Points on a hilly landscape, in no order, each with its height.
From any point a ball rolls to the lowest of the 2 points nearest to it. It stops when none of these is lower. Distance is the straight distance between rows; heights are no part of it.
k_623: [ 20  -2  -8  -2 -12   7  -3  -3  23  -2 -22  -6   1  25   7  -2  22  12
  17  -1   7   5  38  -8  -4   4 -28  21  28  -2   6  20 -25 -12 -16 -28
  23   6   2 -23  10   7   7 -24]  h=35.2
k_841: [-21   6  -8   3   2  26   8  15   5 -11  -4  -8  18  16  18  21   6  18
  10  23 -12  16  31 -10  15 -16 -38  10  27   9 -10   0 -29   3  -2   5
  25  16 -10 -20  26  11 -16   9]  h=49.8
k_762: [ 34   4  -5  11 -11  -5  -3 -17 -10  -9 -23   5 -12  10   5 -17  27   6
 -19  -8  25  11  12   7 -11  17 -30  16  10  -5  14  23 -11  -7   2  -2
   7  14   1 -20   0   6  -1 -20]  h=23.1
k_972: [-20   0  -8 -11  17   2   6  -3  35  -1  21 -33  26  10   8  14 -24 -11
   6  -3 -21   0  21  -9  21 -23 -16  21   5  -9   9 -13 -13  20   0  10
  23  -3  12   6  28   6  -7  34]  h=27.3
k_393: [-17   5 -17 -11  14   6   0  24  27  20  12 -16   5   8  -7   5 -16  -5
  -1  -6 -36   5  21 -12  34 -19   4   7   8   6  -6   6 -10  25   7  -9
  18   2  21   6  21   5 -10   9]  h=58.1
k_81: [ -5   9   0   8   0  21   1 -20 -20 -22  13  -4   8   5  19   4  26   0
  -8  14  12   7 -10   0  -1 -10 -34   1  14  -3   6 -12 -19 -11   2  37
  21  13 -17  -9  18  17 -15  18]  h=45.0
k_99: [ 25  21   3  13  18   6  11 -41   9  -3   9   7  -5  -9  -8  -1  16 -31
  -6  -8  -2 -11 -26 -18   1 -25  -2  20 -17 -18  21  -1 -10  13 -13  15
  -2   2  14  11   7   8   8   6]  h=36.2
k_793: [ 18 -24   2   3 -26 -21   6  10   3   6 -26  18  -7 -10 -10  -7 -14  18
  -9 -18  -2  16  18  -2 -23  23   9   6  -8 -11   6  24  -7   4  -5 -33
 -20  -4   3  -8 -26  -9 -15 -28]  h=37.0
k_733: [-30  -5  -1 -10  11   7   2  -4  -4   0  26 -22  14  -9  14  15  -4   5
  15  20  -4  -7 -17  15   5 -10  13 -29  -2   8 -15 -34  10 -12  -4  14
  -6 -11  -7  17   4   5  18  15]  h=55.4
k_461: [-32  -3   8 -10   3  16   8  21 -19  -2   1 -15  16  -4   6  10 -18  23
  21  20  -4   0  13  13   1   3  11 -25  15  33 -31 -21   3  -5   3   2
  -5  -1 -12   4  -7  -5  -2   6]  h=60.4
k_615: [  7   2  -3   1   6   2  -2  -2  34  27 -10   9  -7   3 -24  -7   5 -10
  -1 -25 -33 -17  -6  -5  13 -20  10  11 -16  -1  -2  29  -7  19 -10 -24
   1  -2  17   9   8 -13  11  -2]  h=64.1
k_751: [  4 -10   2  -1 -12 -13   0  23  -5   7 -17  10   2  -1 -16  -5 -16  18
   0  -9   0   8  20  -2  -2  12  13   1   5  13 -10  14   6   6   3 -20
 -11   2   2  -9 -24  -8 -13 -12]  h=38.9
k_893: [ 11  16  -8   8  16   2   7 -25  16   2   9  -1  -3   0  -9   2   6 -22
  -8 -12 -14  -9 -12 -14   9 -27  -3  18  -9  -6  11   3 -12  11   0   9
   7   4  21   6  11  12  -2  12]  h=40.3
k_153: [-20   3  -2  -2  13   6   3 -17  -1  -5  33 -15   6 -12   8  15  -2 -10
  11  11   0 -11 -25   9   4 -18  14 -16 -10  -3  -4 -35   9  -2  -2  24
  -4 -11  -2  17   3   8  12  17]  h=53.7
k_704: [-16  10  -1   0  20   4   8 -22   1 -10  38 -21   4 -15   6  18  -9 -25
   7   5  -7 -14 -21   5   1 -26   9  -4 -16  -4   3 -39   7  11   0  30
  -7 -12   5  19   5  13   4  28]  h=52.2
k_965: [ -6  18   2   6  21   5   7 -28 -10 -16  34 -13  -3 -12   1  11   3 -32
  -6   0  -3 -10 -24  -2  -1 -26   3   7 -15  -4  11 -29   0  13   5  39
  -3  -1  10  13   2  18 -12  25]  h=50.5
k_815: [ 23 -14   3   8 -13 -11  -4 -11  -6  -6 -14   2   1   1   6 -19  13  10
   0 -10  30  13   1   3 -10  12  -8   0  -1 -17   7  12  -3 -13 -11   1
   3   5 -12  -8  -8   0  -2 -19]  h=23.4
k_677: [ 38  -9   1  10 -14 -12  -3 -19  -7 -10 -20   5 -14   0   5 -23  19   3
 -16 -14  31  12  -1   8 -17  18 -19   9  -3 -21  18  21  -6  -8  -8  -4
   1  12  -7 -11  -5   2   1 -27]  h=19.6
k_954: [-23   4 -13  -5   7  14   6  16  12   1   8 -19  20  11  12  17  -9  11
   6  13 -23  10  27 -11  22 -21 -20   8  18   6  -8  -2 -21  14   3   4
  26  13   6  -5  27  10 -18  14]  h=54.3
k_956: [ 15   9  -5   6   4  10   1 -33   5  -9   8  -4   6   6  12  -1  20  -8
   2   3  15  -2 -12 -10   1 -15 -22  11   8 -13  16  -8 -14 -12 -11  18
  23   5   0  -2  17  14  -1   7]  h=21.8
k_488: [-10  -6  -4   0   6   7   3 -15  13  -1  15 -15  19   5  12   8   6   4
  14   8   1   2  -2  -6   7 -18  -9   3   9 -10   0 -12  -8 -12 -13  15
  22   1  -3   6  18   7  -6  16]  h=60.9
k_621: [ 13  17   9  13  -8 -15 -10  21 -31   0  -9  28 -31  -9 -18 -14  -6 -14
 -40  -5   4  -8 -27  10 -28  22   9  11 -11  14  15  18  25   2  17   2
 -26   1   4   2 -26 -14  -4  -3]  h=39.4
k_234: [  0  24   5   3  11   3  -7 -17 -27 -17  29   8 -18 -15  -8   5  13 -23
 -10   7  11 -18 -42   7  -4  -6  15  -8 -19   7   5 -22  19   4  13  32
 -16  -1  -1  14 -14   8   9   5]  h=18.8
k_490: [-22   5 -14 -17  16   8  -1  31  32  25  18 -15  -3   3 -11   7 -24 -14
  -1 -13 -47  -1  14  -6  36 -12  13   2   1   7  -8   0  -1  30  10 -10
  12 -13  22  16  18  -3  -1  13]  h=61.6
k_697: [-21 -17   4 -14   5  -7  -4   8   4  12   4  -8  12  -4   1  11  -4  10
  20   8  -5  -6   0   9  11   4  22 -25  -2   5 -22 -18  19  -9  -4 -10
  -9 -13  -3   7  -2  -5  20   5]  h=32.1
k_986: [ 29  -7  -5   4 -19  -3   1  -4  11  -8 -29  -2  -6  19   9 -10  17  14
   9 -10  17  13  42  -3 -17  18 -30  18  22  -7  11  24 -24 -11 -11 -27
   9   7  -4 -26  -1   4   2 -31]  h=29.9
k_260: [-19   8 -11 -14  21   6   3  14  34  18  22 -15  -5  -5 -13  11 -24 -26
  -3 -20 -46  -9   7  -5  28 -17  12   8 -14   2  -2  -9   1  31  10  -4
   3 -21  22  23  15  -4   4  26]  h=64.7
k_4: [ 15   1   3   5   6   7   0 -32  15  -2   9  -2   8  -2   5  -3  13 -11
  11   0  17  -3 -21 -10   2 -16   2   5  -5 -22  12  -9  -3 -11 -20  13
  17   0  -1   9  11   6   8   0]  h=27.8
k_302: [ -6  -8  -9 -12   8   7   2  -6  45   5   6 -22  23  14  11  13  -4   3
  16   6 -14   1  24 -14  18 -15 -20  21  16 -10   9  -1 -16  -3 -14 -12
  32   1  12   0  34   3  -3  14]  h=66.6
k_973: [-28  -8  -3  -4   7  15   7   3  13  -3  16 -24  27   5  16  17  -6  12
  13  15 -16   8  14  -2  13 -21 -16   3  15   0  -6 -13 -16  -3  -8  14
  25   5  -4   6  24   5 -13  25]  h=58.0
k_353: [ -6 -10   2  -8 -14 -15   9  31 -15   4 -15  18  -3  -5  -6   4 -40  14
   2   2   0  -1  15   0 -18  26  17 -12   5  19 -11 -10  20  -1  10 -25
 -30 -10  -5  -4 -27 -13  -2  -6]  h=17.0
k_649: [ -5   6  -6  -3  20   6   6  -2  44  22  13  -5  -3  -5 -16   5 -13 -26
  -2 -23 -42 -12   1 -10  23 -23  10  16 -20  -5   3   3  -5  30  -1 -10
   2 -17  23  20  18  -9   7  21]  h=67.2
k_442: [-34 -15  10  -4   1  18   8  10  -9  -2   4 -21  24  -1  12  10  -4  26
  25  21   0   9  11  11   1  -1   7 -26  14  15 -28 -21  -4 -13  -6  10
   0  -5 -20   6   0  -5  -2   9]  h=58.9
k_727: [  0  25   5   3   7  -1  -7  -7 -28 -12  18   7 -15  -6 -14  -5  12 -12
 -19   2   5 -10 -28   5  -2  -1   9   1  -7  14   0  -3  11   0  16  30
  -3   8   8   6 -11  10  -9   7]  h=13.7
k_606: [ -6  10 -12  -4  21  -1   9 -12  34   0  17 -25  13   7   0   8 -19 -25
  -1 -13 -21  -3  13 -17  17 -29 -14  25  -4  -8  15  -7 -15  24   2   8
  15  -2  19   5  22   9  -5  29]  h=16.0
k_632: [  6   9  -1  12  -9  21   1  -4 -19 -20 -14   6   3  12  15   1  29  15
  -4  14  17  17  22   2   1   8 -45   8  24   7  -3   6 -21 -11   6  14
  15  14 -20 -26  12  10 -13   1]  h=40.4
k_413: [-12 -18   6 -17  -3 -17  -8  20   4  13 -11   7   4  -4  -9   9 -12  10
  13  -4  -9 -13   3   4   3  13  23 -22  -8   8 -19 -10  22  -1  -1 -28
 -21 -17  -1   2 -13 -15  24   0]  h=27.0
k_418: [ 18   9   3   9  -2 -11  -7  -4 -17  -5  -5  12 -12  -4 -16 -14  13   0
 -22 -11  13   1 -19   6  -4   5   2   7  -8   4   5  17   8   2   6   8
  -5   8   5  -4 -13  -1  -5  -9]  h=35.8
k_993: [ 13  10   7   9  -6 -13  -7  15 -29  -5  -5  16 -18  -8 -16 -12  -2  -1
 -28  -5  11  -1 -18  10 -16  18   7   5  -4  12   4  12  20   0  13   6
 -17   4   4  -3 -24  -7  -9  -5]  h=37.7
k_336: [ -4   3 -10   4  -5  23   2   5  10  -9  -9  -4  14  18  17  15  17  16
  16  17   0  11  31  -9   9  -9 -39  15  31   2  -2   3 -27 -11  -8  -2
  27   8  -9 -20  22  11  -8   2]  h=45.8
k_784: [ -6 -29   2  -4 -22 -17  -3  13 -11   0 -10  13  -1 -17  15   3 -23   9
   4   7  18  15  -4   2 -24  28  17 -25 -24 -18   0 -15  21 -12   0 -23
 -39 -25 -17  -3 -28  -9  14 -20]  h=16.1
k_949: [ 23  13   5  12   1   1  -8 -32 -21 -14   7   8  -9  -5   0 -15  28 -11
 -18  -3  32   3 -29   5  -3   4  -8   3  -9  -9  14   1   4  -2   7  33
   4  13  -8   0  -1   7  -1  -8]  h=35.9
k_629: [ -7 -22   3  -6 -22 -16   8  20 -18   1 -12  17  -2 -15   8   7 -37  15
   3   9  11  11   4  -1 -28  33  15 -23  -9   1  -5 -20  20 -10   6 -27
 -42 -20 -14  -3 -28 -10   2 -15]  h=12.1
k_906: [  3  13 -13   1   5  -1  -4  13   4  10  -3   4  -4   9 -16  -6   3   0
 -11  -9 -16   1   6 -10  18 -15   1   7   8  14  -5  23  -7  11   9  -8
   9  13  17  -5   0   6  -9  -5]  h=46.7
k_894: [-35 -16   5  -4   6  17   4  -1  -2  -1  16 -28  22  -3  19  10   1  14
  22  24   1   5  -4  13   3  -6  11 -30   7   3 -19 -28   2 -20  -8  17
  -1 -12 -19  12   6  -1   9  12]  h=57.1
k_749: [ -4   8  -3   9  -5  25   4  -6 -16 -22   0   0   8   9  19   8  26  11
  -3  18   8  12   9   0   4  -5 -44   6  23   2  -1  -3 -25 -14   0  24
  21  14 -19 -19  19  14 -13  13]  h=42.7
k_178: [-23 -15   4 -20  15  -9  -7   0  11  12   7  -4   6  -6   3  17  -6  -2
  19   7 -10 -16 -18   7  14   2  21 -34 -18   1 -16 -27  24  -5  -2 -16
 -16 -20  -1  15   9  -9  36  10]  h=35.6
k_171: [  5 -21   9  -6   0 -11  -4  -7  32  16 -12   0   8   4 -10  -2   8   4
  20 -11  -4  -7   3  -1   8  -3  17   1  -7 -15  -5  14   0  -4 -22 -20
  10  -4   5   4   5  -8  14  -8]  h=58.6
k_560: [ -2  20 -21   2   4   8  -2  11   5   4  -5  -5   1  18  -1   3   7   3
  -7   4 -16   9  20 -13  21 -19 -16  12  17  10   0  17 -19  11  11  -3
  18  16  18 -17  16  15 -13  -3]  h=49.9
k_857: [ 37  -2   7  14  -9 -10  -6 -22 -16  -7 -13  13 -21 -13  -8 -22  18  -9
 -28 -14  31   6 -29  14 -18  15  -3   7 -21 -23  22  18   8   5   1   7
 -10  10  -9  -2 -12  -6   4 -23]  h=30.2
k_722: [ -7  28  -8  -4   4   5  -4  38  -9  13  -4   6 -12   7 -18 -14 -11  -6
 -14  -4 -20   2  10 -13  16  -9  10   2  15  25  -6  24   0  12  19  -7
   4  15  12  -7  -5   3 -17  -6]  h=49.3
k_41: [  7 -27   4  -6 -28 -20  -3  18  17  16 -30  20  -5  -9 -18  -6 -11  14
  -5 -23 -18  -6   9   4 -21  16  20   1 -20 -13   3  27   1  12  -9 -44
 -28 -17   3  -3 -21 -24   8 -20]  h=41.8
k_966: [-16 -39  21 -20   7 -10  -5   3  41  24 -12  -8  14   4   2   8   2   5
  37  -3 -13  -6  21   2  19  14  27 -13   1 -18 -16   8   8 -11 -17 -34
   4 -19   6   1  10 -17  11  -4]  h=52.9
k_830: [-13  13   5  -2   2   2  -3   3 -38 -16  23  -4  -5 -11   4   1   0   0
  -3  18  18 -11 -28  18  -8   7   9 -25  -2  19  -7 -24  19  -9  10  26
 -15   0 -10   7 -18   4  11   3]  h=58.5
k_471: [ 23  -4   0   1   1  -6   2 -19  26   9 -14   5  -1   8 -14  -9  13  -2
   5 -17  -1 -11  -7  -6   1 -10   2  12  -8 -13   6  21 -10  -2 -22 -14
  11   6   9   1   6  -3  15 -13]  h=61.0
k_483: [ 11   8  -3   5  14   7   8 -18  41  23   0   5  -4  -2 -19  -3   2 -22
  -1 -22 -35 -16  -6 -14  13 -25   4  19 -20 -10   7  18 -13  23 -15 -16
   2  -5  21  16  17  -9  13   8]  h=66.1
k_530: [ -9   2   8   9  -6  15   2   0 -33 -19   6  -6   9  -1   9  -6  13  21
   0  15  18  13  -3   9  -5   6 -14 -15  11  11 -13  -7  -4 -11   4  31
   5  11 -23  -5  -4   2 -19   5]  h=35.7
k_233: [-22 -18   4 -11  11   2   3  -5  30  14  15 -20  21   0   7  14  -5   6
  23   8 -14  -2   8   3  18  -8  13  -5   4  -9 -12 -14   5  -7 -11  -1
  15 -10   5  14  19  -4   4  17]  h=42.8
k_53: [  5  -1   3  11  -9  10   0  -3 -23 -16  -9   1   8   6  10  -8  18  20
   0   7  23  19  13   1  -3   9 -29  -3  15   5  -7   4 -11 -12   2  17
   9  14 -20 -15   2   3 -19  -2]  h=38.1
k_821: [ -7   9   6  -3   0 -10  -1  18 -42 -15  11   8 -10 -10   5  -1 -15  -1
  -7  17  20 -12 -26  16 -17  21   8 -26  -5  23  -3 -21  29 -10  12   9
 -27   0 -12   6 -23  -5  15  -1]  h=57.6
k_661: [-18  -1   7   6  -4  19   0  -3 -32 -17  17 -14   9  -6  14  -4  11  14
   3  19  19   7 -16  16  -6   1   0 -26   7   7 -12 -20   2 -15   2  35
  -2   2 -25   2  -8   1  -5   5]  h=33.4
k_624: [ 24 -23   3  11 -26 -10   3  -8  -4 -10 -24   4  -3   2  19 -17   0  18
   4  -7  26  33  33  -4 -25  29 -22   2   8 -16   8  13 -21 -12  -6 -18
  -6   3 -17 -16  -8   3 -21 -26]  h=30.7
k_494: [ 12 -18   5  12 -20  -6   4   1 -14  -8 -20   5   4   0   6 -11  -5  24
   5  -3  24  30  26  -2 -16  24 -14  -1   8  -2  -4   6 -10  -8   2  -7
  -8   5 -17 -15 -14  -2 -30 -17]  h=33.5
k_738: [ 15   2   2  11 -18 -16  -9  22 -23   4 -18  32 -27 -16 -13  -9 -11  -6
 -35  -9  -3 -14 -28  10 -35  20  10   6 -17   0  17  15  23   6   9 -17
 -36 -10   2   1 -27 -23   2  -8]  h=41.0
k_311: [-21 -11   0 -12  16   2   6 -10  39   9  21 -26  24   2   7  16 -17  -3
  16   1 -20  -3  11  -2  21 -14   4   8   1 -14  -1 -15  -2   6  -8   5
  20 -11  11  15  25  -3   0  28]  h=36.9
k_116: [ -8 -34  17 -15  -3 -15  -8   1  32  19 -19   0   9   0  -5   4   3   4
  28  -9  -7  -9   9   3   6  11  30 -10 -10 -19 -11  10   9  -6 -18 -32
  -4 -19   1  -1   0 -15  20  -9]  h=56.0
k_706: [ 34 -17   6  11 -18  -6  -7 -20  -8  -8 -14  11 -18 -12   4 -23   7 -12
 -11 -14  36  10 -26  14 -23  12   8   1 -30 -44  22  18   7   0 -12  -3
 -10   1 -19   0 -16 -11  15 -30]  h=27.2
k_831: [  7  20   0  10  16   6   4 -37 -10 -14  21  -4  -2  -3   2   4  16 -24
 -11   0   6  -3 -22  -9   0 -21 -11  12  -6  -6  16 -15 -10   6   6  35
   8   8   9   4   9  21 -14  17]  h=48.7
k_36: [ 17 -31   5   6 -24  -6 -11 -10  -1  -3 -15   9 -12 -11  14 -15  -5 -10
   2  -7  31  13 -17   9 -25  17  19  -6 -37 -48  16  12  10  -6 -16 -13
 -15 -14 -22   1 -22 -11  22 -30]  h=23.8
k_215: [ 14  23  -9   9   5  12  -1 -28  -5 -13   2  -1  -3  12  10   5  27 -11
 -13   5   8   0  -2  -6   1 -12 -32  20  12  -3  18  -2 -20  -4   7  21
  22  10   7 -14  18  23  -6   9]  h=27.1
k_316: [  0  13   2   9   7  12   0 -33 -20 -18  22  -4   2  -2  11   2  24 -12
  -9   8  16   2 -24  -1  -1 -13 -16   1   2  -6  12 -18  -9  -5   6  43
  13  11  -8   1  10  18 -14  15]  h=47.0
k_918: [-11  21   7  -1   0   9   0  16 -39 -12   9  -1  -2  -1  -4  -2  -5  10
  -7  13   2   1  -4   8  -3   6   3  -7  11  30 -13  -3   7  -3  15  22
   3  14  -1  -2 -12   3 -17   6]  h=60.3
k_801: [-13  14 -24  -5  11   8   1  18  22   8   7 -17  10  15   5   9  -9  -2
  -2   5 -28   8  26 -16  28 -24 -16  13  15   2   1   7 -22  21   8  -4
  23  11  18  -8  28  14 -14   8]  h=53.8
k_404: [  5 -21   3  -5 -23 -18   0  26   6  12 -24  20  -4  -8 -16  -2 -24  16
  -3 -15 -11   6  20  -2 -15  19  19   1  -5   3  -3  16   7   9   1 -36
 -25 -12   3  -7 -28 -16  -7 -17]  h=39.5
k_671: [-13  -9   4   3  -4   5  -3  -2 -13  -4  10 -10  12  -3   8  -2   9  14
  14  10  18   6  -8   9   0  -2   8 -18   4  -2 -14 -15   7 -17  -6  18
   1  -2 -17   3  -7   1   2   1]  h=30.6
k_467: [-16   1  -3 -12  15  -5  -4  -1   7   7  18  -3  -1 -11  -3  17  -5  -7
  11   3 -15 -20 -21   5  12  -9  19 -21 -15   6 -14 -28  20   3   0  -3
 -11 -16   5  19   6  -3  28  16]  h=31.3
k_55: [ -4 -27   7 -15   9  -5   0   3  47  23  -8 -10  16  12  -2   5   3   6
  25  -4 -18  -2  26  -9  22   0   9   7  10  -9  -5  15  -7  -3 -18 -31
  22   2  12   3  21  -9   3  -6]  h=73.0
k_690: [ -3  39   4   1   7   2  -8   0 -31  -9  10   9 -19   2 -18 -11  14 -20
 -33   2  -4   0 -17  -4  -1   0   2  10  -3  26   6   9   2   0  28  28
   4  18  13   0  -5  15 -18   7]  h=18.7
k_84: [  7  -6   1   6  -9  -7   1   8 -13  -2 -14   3   8   4  -5  -7  -1  22
   4  -2  12  15  18  -2  -2   9  -4   0  10   9 -11  10  -1  -2   2  -4
   0  10  -5 -12 -14  -2 -20 -11]  h=36.3
k_925: [ 30  -2  -5  12 -17  -3   0  -7  -8 -10 -27   3  -8  13   9 -11  19  15
  -7  -5  22  19  34   3 -14  21 -33  14  17  -1  10  22 -17  -7   3 -12
   5  12  -5 -27  -3   4 -10 -24]  h=26.1
k_325: [ -5  -3  -4  -6   8   8   5 -20  32  -2  15 -21  23   7  14  10  -2  -3
  13   6  -2   0   4 -14   7 -20 -18  15   8 -15  12 -14 -14  -8 -16   6
  27  -2   4   6  28   7  -3  22]  h=63.1
k_607: [-14  11  -4 -15  18  -7  -6   1  -9  -5  23   5  -9 -13  -1  15  -7 -17
   6   6 -11 -31 -36   1   4  -7  15 -29 -24  15  -8 -33  23   4   5   0
 -22 -12   0  24   2  -2  34  13]  h=26.8
k_848: [ -2  18   7   5  -3  -9  12  38 -41  -5  -8  22 -20   3  -4  -5 -37  -4
 -17  11   2  -8   5   9 -24  29  14  -3  10  32  -2   0  23  -2  23   0
 -22   6  -3  -2 -27 -11  -9   2]  h=55.9
k_877: [ 22  10   8  13  -1  -7 -11 -17 -21 -11   2  14 -16 -12 -13 -13  18  -9
 -21  -7  25  -2 -36  11  -8   7   8   2 -19  -7  12   6  16   4   7  21
 -12   5  -4   3 -14  -3   4 -11]  h=33.2
k_462: [ 26 -27   1   9 -29 -18   9  -3  -1   0 -24  15  -9  -8   5 -11 -11  19
  -6 -13  11  31  25  -5 -27  31  -4   5  -2 -18   9  18 -17  -5  -4 -28
 -15   0  -4 -11 -19   0 -25 -34]  h=34.1
k_525: [ 22  30  -8  10   4   7  -4 -31 -12 -10  -4   8 -13  12  -1  -4  35 -15
 -28  -1  10   2  -6  -2   0  -3 -27  21   5   4  19  10 -17  -1  16  22
  12  14  12 -15  12  21  -3  -1]  h=30.5
k_447: [-11 -20  -1 -12   6   6   0   4  40  13  -3 -16  25  16   9  11   2  14
  27   9 -14   7  32 -12  20  -5  -8   9  20  -4  -5   5 -14  -8 -16 -21
  28   5   5   0  28  -2  -7   1]  h=70.0
k_65: [ 19   8  -4   7   5  -2   1 -14  21  13 -13  11  -9   5 -22 -11  12  -8
  -7 -22 -15 -14 -13  -5   6 -19   2  14 -13  -4   5  30  -9  11 -10 -13
   2   6  14   3   2  -4  12  -8]  h=62.5
k_908: [-13  27  -6  -8   4   6  -3  54  -4  23  -3  11 -18   6 -18 -15 -23 -12
  -9  -8 -28  -6  13 -12  17  -5  20  -5  17  28 -10  22   7  16  16 -15
  -1   5   7   1  -7  -5  -7  -3]  h=51.5
k_37: [  0 -33   4   2 -20 -11 -12   0  -1   1 -10   5  -1 -10  15  -8  -7   0
   9  -1  29  14  -8   8 -18  21  20 -16 -27 -34   4  -2  16 -11 -10 -12
 -22 -20 -21  -1 -24  -8  20 -24]  h=20.4
k_448: [-11  20   2   0   1  -3  17  51 -29   4 -14  20 -20  12  -6  -7 -50  -6
  -6   7  -9 -11  20   2 -12  23  22  -7  18  38  -9   5  18   7  25  -8
 -19   7  -6  -2 -22 -11  -7   0]  h=54.9
k_644: [ 10 -15   0   1 -26 -17 -10  16   1  11 -27  23 -14 -12 -16  -8  -9   5
 -14 -18 -13 -17 -16   9 -31  11  16   0 -28 -13   9  20  11  13  -5 -35
 -36 -19   1   0 -22 -28  15 -13]  h=42.9
k_460: [ 35  19   0  12   0  -1  -5 -36 -14 -11  -9  10 -16   4  -3 -18  35 -11
 -29  -7  27   3 -16   5  -6   9 -22  14  -2  -6  19  14  -6  -2   9  20
   6  16   1  -9   6  11   3 -13]  h=33.7
k_983: [-14  15   4  -2   3   4  -1   6 -32 -11  20  -5  -1  -8   0   3   0   5
   0  13   3  -8 -16  13  -1  -2   8 -14   5  22 -13 -15  10  -5  10  24
  -2   4   0   7 -10   7  -3   9]  h=59.4
k_299: [  0   5   8   4  -8 -16   8  27 -43  -9  -4  19 -16  -7   3   0 -31   0
 -16  14  13  -7 -10  12 -29  32   9 -13   2  22   0 -13  28  -7  17  -2
 -31   0  -6  -1 -28 -10   0  -1]  h=56.6
k_271: [-22 -29  13 -17  14  -2  -1  -1  38  23   4 -15  15   1   4  16  -4   4
  32   3 -17  -7  12   6  25   4  22 -12   2 -13 -16  -7  13  -8 -12 -20
   8 -19   8   9  18 -15  13   9]  h=48.3
k_318: [ -9  23  -2  -7  15  -2  -4  -2 -19 -12  25   7 -18 -13  -7  11  -1 -21
  -3   6  -5 -28 -36   4  -1 -10  16 -16 -18  16  -3 -26  21   3  11  15
 -19  -8   4  19  -8   5  19  12]  h=22.9
k_500: [-12  18  -3  -9   2   1   4  57 -14  16 -11  16 -14   9 -14 -10 -38  -5
  -3  -2 -19 -10  20  -6   4  11  24  -7  18  34 -15  11  16  14  17 -17
 -12   2   0  -1 -17 -12  -2  -3]  h=53.6
k_445: [ -8 -13   2 -16 -10 -22  -3  37  -7  11 -18  23  -4  -3 -10   5 -30   6
   1  -6 -15 -16   9  -3  -9  22  18 -18  -4  18 -11  -6  23   4   7 -35
 -32 -16  -2   2 -20 -22  20   1]  h=21.9
k_517: [  3 -15   6   7 -10  -5  -5  -2 -14  -6  -1  -3   8  -2   7 -11   8  14
   8   0  26  12  -3   7  -5   8   4 -11   1  -9  -7  -2   7 -14  -5  10
  -2  -1 -17  -3 -13  -2  -4  -9]  h=27.4
k_630: [ 11   4 -13   0  -7  18  -2   0  23  -4 -11  -7   7  21  13  10  21  11
  15  11   1   4  33  -9   4  -8 -34  24  31  -1   6   9 -26 -12 -14 -16
  30   4   2 -21  21  12   1  -9]  h=41.1
k_531: [  6   5  -9   2   7  -3  -1  -7  13   8   3   0   1   4 -10   1   7  -1
  -1  -8 -11  -4  -3  -6  15 -19   2   9   0   2  -3   9  -6   4  -2   1
  13   8  16   3   6   7  -2   3]  h=43.9
k_702: [ 21   8   4   9   8   2   2 -33   9   0   3   7  -3  -6  -7  -5  16 -15
   3  -9   9 -10 -28  -7   2 -18   7   9 -15 -19  11   2  -2   2 -15  12
   5   2   5  10   5   3  13  -2]  h=32.2

Call two points neighbours if one is among the 2 nearest of the other. Go from one point of each pair to the other, from neighbour to neighbour, staying as low as possible. Name the highest point that can't be avoided.
k_629, k_677: k_954
k_956, k_877: k_949
k_624, k_956: k_644
k_877, k_727: k_178

Two balls start at each pair of points below. Name the first point that both come to, or write none.
k_483, k_55: k_171
k_178, k_442: none
k_461, k_918: k_530
